Points on a hilly landscape, in no order, each with its height.
A ball rolls from a point to the lowest of its 2 nearest points, and stops where none of them is lower. Distance is the straight distance between rows; heights are no part of it.
Boz h=1.95: [-10,  -5, -15,  -4, -34,  -1,  24,  11, -41,   0,  18,   3, -52,  15,   3,
  11, -24, -23,  -4,  -5,  20,  19, -38, -11,  -8]
lezo h=3.67: [  9,  40, -14,  20, -38,   4,  26, -26,  -3,  10,   7, -68, -36,  21,  24,
  22,  20, -14,  17,  13,  -8, -31,  -9, -19, -30]
soviv h=1.66: [  1, -16,   8,   3,  -3, -24,  28,  28,  24,  11,  -2, -76,  -9,   2, -11,
   8, -41,  12,  14, -23, -35,  -8, -26, -52, -24]
zud h=3.00: [  4,  20, -36, -40,  -3,  38,  -1,  11, -50, -23,  27,  23, -37, -25, -43,
  15, -53,  44,  24,  25,  33,  -6,  -3, -36,  -7]
Kulim h=1.37: [  0,  -6,  35,  -8,  20,  34,  -2,   0,  -7,  -3, -31,  61,  24, -24, -12,
 -38,  13,  29, -14,  23,  19,  24,  14,  34,  20]
Gon h=1.13: [-25,  11,   9,  13,  12,   8,   4,   4,  18,  22,   7,  59,  -2,  14, -10,
 -10,  10, -28,   1,  -6, -23,  36,  17,  58,  11]
kone h=0.85: [-15,  20,  10,  36,  -7,  -5,   1,  15,  19, -25, -35,  29, -10,  16, -20,
 -40,  22,  18, -11, -13,  -4,  17,  45,  -5, -14]
fas h=2.59: [-19, -25,  28, -25,   8,   5, -24,  -2, -18,  20,  -3,  39,   2, -29, -12,
 -36, -18,  -6,   3, -35,  -1, -20, -17,  -6, -25]
tope h=5.51: [ 33,   1, -15,  -4,  -7, -10,   6, -32, -39,   1,   3,  11,   1,   6,  25,
  -3,  -4,  26,   6,   7,  38, -28,   0,  31,  13]
mari h=1.43: [ 26, -40, -18,  21,  30, -52,  12,   3,  25,  17,   5, -34,   5,  17,  -2,
  14,   3,  -5, -14,  -5, -14, -10, -13,  26,  31]
Vak h=0.99: [ -8, -32,  35,  -1, -29,  44,  -1,  29, -21, -22, -17,  47,  11,  28,  13,
 -43,  18,  -2,  24,  -1,  32,  55, -12,  20,   5]
ler h=6.07: [ 12,  30, -10, -18,  -1,  34,  33,   8, -48, -49,  36,  26,  -1,  10, -10,
   8,  -3,  22,  37,  19,  60,  48,  46,  -9,  -1]
fil h=6.52: [-19,   9,  32,  19,  -2,  10, -23, -57,  -1,   9,  31,  21,  48, -23,  23,
   5,  57, -26,  -7,  -7, -11,  24,   7,  61,   7]
bubil h=4.50: [ 43,  -4, -34,   3,  14, -31,  -2,  21,  23,  -8, -47, -41,  10, -22, -20,
  46, -12,   8,  -5,  10,   4, -64,  -5, -54, -23]
zaz h=4.24: [  7, -42,   7, -16,  24, -43, -25,  -2,  31,  18, -40, -14,   4, -31,  -1,
   6,  -3,  -5, -22,   3,  -8, -51, -22,  -5,  -2]
madi h=3.22: [  0,  42, -28, -22,  16,   7,  -8,  -8, -15, -11,   3,   2, -25, -10,  -9,
  18, -30,  24, -21,  17,  16,  -6,  11, -20,  27]
fusil h=4.67: [ 21,  29, -29,  24,  -7, -40, -20, -19, -19,  -7, -19,  -7, -20, -25,   8,
  24,  21,  -3,  -7,   8,  12, -60,   5,  21,   4]
Guzes h=2.24: [ -2,   5,  12,   2, -43,  17,  33,  -3, -20, -23,   7,  -4, -37,  26,  14,
 -14,  -5, -16,  -6, -15,  15,  25,  -7,  -6,  -6]
nukim h=3.80: [ 19,  10, -17,   9,  14,  29,  11,   5,  33,  10, -34, -28,  -8,  21,  -5,
 -13,   1,  17, -47,   9,  -4,  20,   6, -31,  32]
Daga h=1.53: [-14,   2, -36, -20, -26, -12,  40,  25,   5,  15,  44, -24, -34,  -6, -17,
  35, -50, -14,  19,  12,  -7,   1, -13, -37,  -7]
zek h=4.68: [ 18, -43,  27, -15,  21,  -6, -49, -34,  21,  -7, -33,  -3,  29,  15,  12,
 -12,  45,  -8,   1,  11, -20, -57,  29,  33,  -1]
Lomib h=6.35: [-25,  16,   4, -19, -31,   2,  -9,  24, -52, -36,  28,  58,  13, -16,  25,
  11,  -9, -22,  24, -25,  15,  36,  -2,  41,  11]
Redel h=2.70: [-13,  30,  20,  11, -44,  39,  38,   8,  -6, -20, -12,   4,  -4,  31,  32,
 -34,  20,  13,   0,  14,  31,  44,  -8,   0,  -1]
nizi h=3.12: [  0,  35, -51, -31,  -5,  12,  15,   6, -23, -23,  38,   8, -45, -15, -34,
  36, -52,  24,   2,  47,  30,   1,  14, -25,  24]
dukeg h=2.07: [  4, -44,  59,  10,  11, -58,  -1, -17,  18,  18, -13, -53,  10,  -5,  -4,
  14,  30,  -9, -14, -12, -31, -30, -41,  15,  -9]
Nis h=2.16: [ -1, -33,  -2, -31,   1, -13,   3,  10,  11,  42,  -7, -29,   5,  19,  14,
   3, -41,  -5,   1, -23,   9, -11, -47, -13, -10]
lin h=6.44: [-41,  20,  16,  -1,  -6,  12, -26, -24, -32,  -5,  50,  41,  27, -21,  27,
   6,  25, -25,   9,  -8,   6,  41, -12,  47,   7]
Mitim h=4.51: [ 28, -31,  -2,   5,  26, -27, -38,   1,  35, -14, -47, -27,  15,  18,  16,
  -8,  35,  11,  13,  -7, -46, -51,  15,  -5,   0]
Kikur h=1.75: [ 16,  10, -30,  -3,  14, -31, -16,  25, -19,   0,  52, -34, -19,  -7, -24,
  29, -15,   1, -13,  -5,   6, -10, -10, -26,   2]
lefa h=2.71: [-48,  35,  38, -13,  11,  45, -37,  -2, -27, -19,  -6,  47,   4,  24,   8,
 -22,  -7,  15,  16,  -3,   7,  41,   2,  27,  13]
ribi h=2.41: [-21, -42,  10, -33,   8,   0, -22,  -6,   2,  35, -10,  11, -10,   4,   5,
 -10, -30, -16,  -2, -21, -23, -26, -28,   8, -25]
Minag h=3.57: [ 37,  25, -21,   7,  -5,  38,  22,  10,  18,   3, -15, -33,   9,  -7, -14,
  -2,   9,  12, -20,  41,  15,   6,  19, -58,  13]
Sud h=3.16: [-16,  46,   2,  31, -32,  31,  19,  -8,  17,  18,  -5, -19,  14,  22,  28,
 -11,  11,   5,  10,  -1,  -5,  20,  -9,   4, -14]
Zifo h=0.90: [-16,   6,  27,  20,   1,  27,   1,   5,   3,  13, -26,  59,  10, -11,   2,
 -42,  27,   8,   3,   7,  12,  46,  18,  62,  11]
muf h=1.00: [ 23,  -4, -14,  25,   1, -21,  -2,   9,  11,  11,   4, -14,   5,   7,  -2,
  -8,   7,  14,   0,   0, -14, -11,  15,   7,   7]
tozeg h=4.38: [ 16, -22,  -3,  -5,  10, -62,  11,  36,  34,  24, -53, -34, -10,  -6,  -8,
  43, -25,  22, -14,  -4,  33, -57, -28, -28, -22]
Dasu h=5.09: [-15, -37,  13,  10,  -9,  -7, -23, -52,  11,  -3,  15, -13,  32,  20,  36,
 -21,  33,  -6,   2,   9,  -8, -10, -11,  59,  30]
gokul h=1.78: [  7, -39,  16,  11,  18, -60,   8,  -5,   1,   5,  25, -57,  25,   5,   4,
  19,  13, -19, -14, -11, -10, -15, -31,  11,  11]
Rato h=3.36: [ 39,  30, -50,  -4,  15,  13,  12,  -4,  13, -13, -19,   0,  21, -27, -22,
  22, -20,  17, -23,  30,  25, -13,  42, -35,  27]
zafo h=1.82: [-15, -15, -10, -16, -29, -22,  51,   5,  23,  27,  10, -54, -12,   6,  28,
  19, -42,  -1,   5,   2,  -1, -10, -35, -32, -22]
dor h=0.82: [-20,  11,   4,  28,  21, -12,  -2,  17,  21,   7,  23,  29,   4,   6, -16,
  -6,  13, -30,  -5, -18, -58,  32,   9,  11,   6]
gufet h=2.48: [  9,  11,   1,  23, -10, -20,  -6, -11,  24,  18, -50, -49, -17,  13,   5,
   4,  14,  -9, -38,  -6, -25, -24, -31, -24,  11]
Rapur h=3.99: [-23,  20,   9,   7,  17,  22, -20, -14,  45,  17, -29, -21,  18,  14,  15,
 -12,  27,   8, -46,  10, -19,  24,   6,   2,  30]
zakat h=1.72: [-13,  -9, -32,  -8, -33, -22,  19,  44, -10,  -5,  32,  -3, -57,  23,  -7,
  16, -48,  -4,  12, -10,   6,   7, -30, -23,   2]
pinu h=5.68: [ 31,   7, -25, -29, -13,   9,  50, -23, -29,   1,  10,  -5,  16, -10,  13,
 -10, -25,  25,  21,  16,  48, -16,  21,   5,   6]
Dez h=2.31: [  2,   9,   1,  -2,  39,  10, -42,  11,   8, -12,  18,  38,  14,  -8, -34,
 -25,  15,   8,  17,  -5, -19, -12,  65,  -1, -19]
muli h=0.54: [-12,  18,   3,  32,   7, -29,  21,  15,  30, -13,   8,  30,  -4, -15, -26,
 -19,  13,   6,  -8, -24, -44,  16,  41,  -3, -18]
Zekuz h=4.58: [ 32,  19, -45,   4,   5, -23,   2,   0,   3,  16, -22, -26,  -1, -36, -12,
  41,  -9,  -5,  -6,   9,  20, -67, -11, -17, -13]
ziba h=4.10: [-20,   1,  -2,  -1,  26,  -8, -19,  -5,  41,  20, -20, -17,  21, -29,   3,
  -2,   8,  -8, -40,  -4, -37,   0,  10, -16,  31]
sofi h=2.10: [ 29,  14, -13,  32,  32,  -4, -34,  16,  -1, -12,  43,  11,  19, -10, -52,
  11,  14,  13,   5,  -7, -18,   3,  46, -22, -13]
Nizu h=5.88: [ 33,  -6, -15, -11, -23,  22,  53,  -8, -24, -33,  33,   3,  -3,  23,   7,
 -11,  -9,  21,  37,  22,  47,  16,  36, -23, -13]
noto h=6.21: [-13,  13,   3,  -8, -23,  23,  14,  35, -63, -61,  29,  48, -10,  -9,  -1,
   1, -18,   0,  37,  -7,  46,  45,  17,  -4,  -4]
peveb h=3.81: [  7,  35,  -6,  11, -38,   5,  47, -29, -10,  17,  33, -54, -39, -19,  22,
  38,  10, -18,  24,  42,  13, -25,  -9, -32, -15]
dum h=2.52: [-38,  30,  28,  -7,  27,  28, -49,  13,   8,  -5,  -3,  56,   4,   9,  -2,
 -28,  16,  17,  20, -10,  -4,  10,  36,  20,  -7]
Lado h=4.17: [ 14,  -1,  -5, -12,  39, -15, -30, -16,  23,  25, -16, -21,  16, -28, -15,
  18,  -6, -12, -38,  -6, -17, -33,  -6, -25,  13]
lub h=4.36: [ 23, -39,  -3,  18,  34, -48, -23,  29,  42,   5, -66, -26,   2, -22,  -5,
  15,  17,   9,   9,   0, -46, -53,  -3,  -9,  -8]
nazef h=5.31: [ 12,  -9,  -1,   6,  -6,  17,  -5, -38, -15,  -5,   8,  -1,  33,  20,  38,
 -16,  15,   3,   0,  11,  21,  10,   9,  47,  22]
dozov h=2.88: [ -2,   2, -24, -27,   3,   8, -14,  14, -41,  -2,  20,  45, -23, -31, -34,
   3, -62,  27,  27,  -4,  18, -12, -24,  -6, -20]
Rusif h=1.36: [ 21, -14, -14,  28,  -5, -23,  14,  27,  15,   1,   1, -36,   2,   8, -14,
 -14, -11,  11,  17, -24, -32,   1,  -6, -28, -17]
Rut h=4.88: [ -5, -60,  42,  -3,   4,  -6, -25, -34,  17,  -8,  -1,  -2,  13,  12,  13,
 -29,  46,  -9,  -9,   8, -15, -19,   1,  33,  11]
sur h=1.91: [ 17,   1, -29,   9,  41,  -7, -27,   6, -19,  -3,  35,  11, -10,   7, -54,
  15, -13,   0, -16, -10,   0,  -7,  11, -26, -10]
nugiv h=1.16: [ -1, -24,  41, -26,   7,  39,  -5,  12, -39, -31, -18,  54,  12,  -1, -12,
 -41,   3,  14,  -4,  -4,  37,  43,   5,   2,   0]
nakeg h=3.44: [-15,  39, -11,  22, -30,  40,  18, -19,  12,  25,  29, -46, -10,  31,  46,
  29,   5, -17,  22,   3, -22,  16, -23, -12, -26]
ranan h=1.47: [-34, -14,  21, -14,   3,  23,   4,  -9,  -3,   9,  -5,  56,   0,  18,   1,
   4,  -3, -61, -14, -15, -21,  54,  -9,  42,  21]
Zupo h=2.74: [-23,   4,   3, -26,  -1,  17, -12,   6, -32, -19,   7,  32, -11, -12,  -9,
 -13, -29,   2,  12, -24,  12,   0,  -6, -16, -17]
nefi h=2.27: [-12, -23,  46,   5,  -6, -35,   7, -29,  31,  19, -48, -68,  11,  -5,  17,
   6,   7, -16, -25, -22, -30, -24, -37, -11, -16]
kufa h=2.04: [ -9, -22,   4,  -3, -32,  42,   2,  21, -13,  -4,  -4,  30,  13,  43,  21,
  -4,   4, -47,   9, -14,   2,  70, -22,  29,  13]
saru h=6.62: [-29,  -8,  52,   3,   1,  23,  -8, -28,  25,  15,  14,  45,  36, -26,  24,
 -16,  67, -16,   6,  19, -25,  26,  24,  58,  -6]

Where does a ball stop that starts at each point below?
lezo: Daga
peveb: Daga
Nizu: muf
lub: muf
Zekuz: muf
Rato: muf
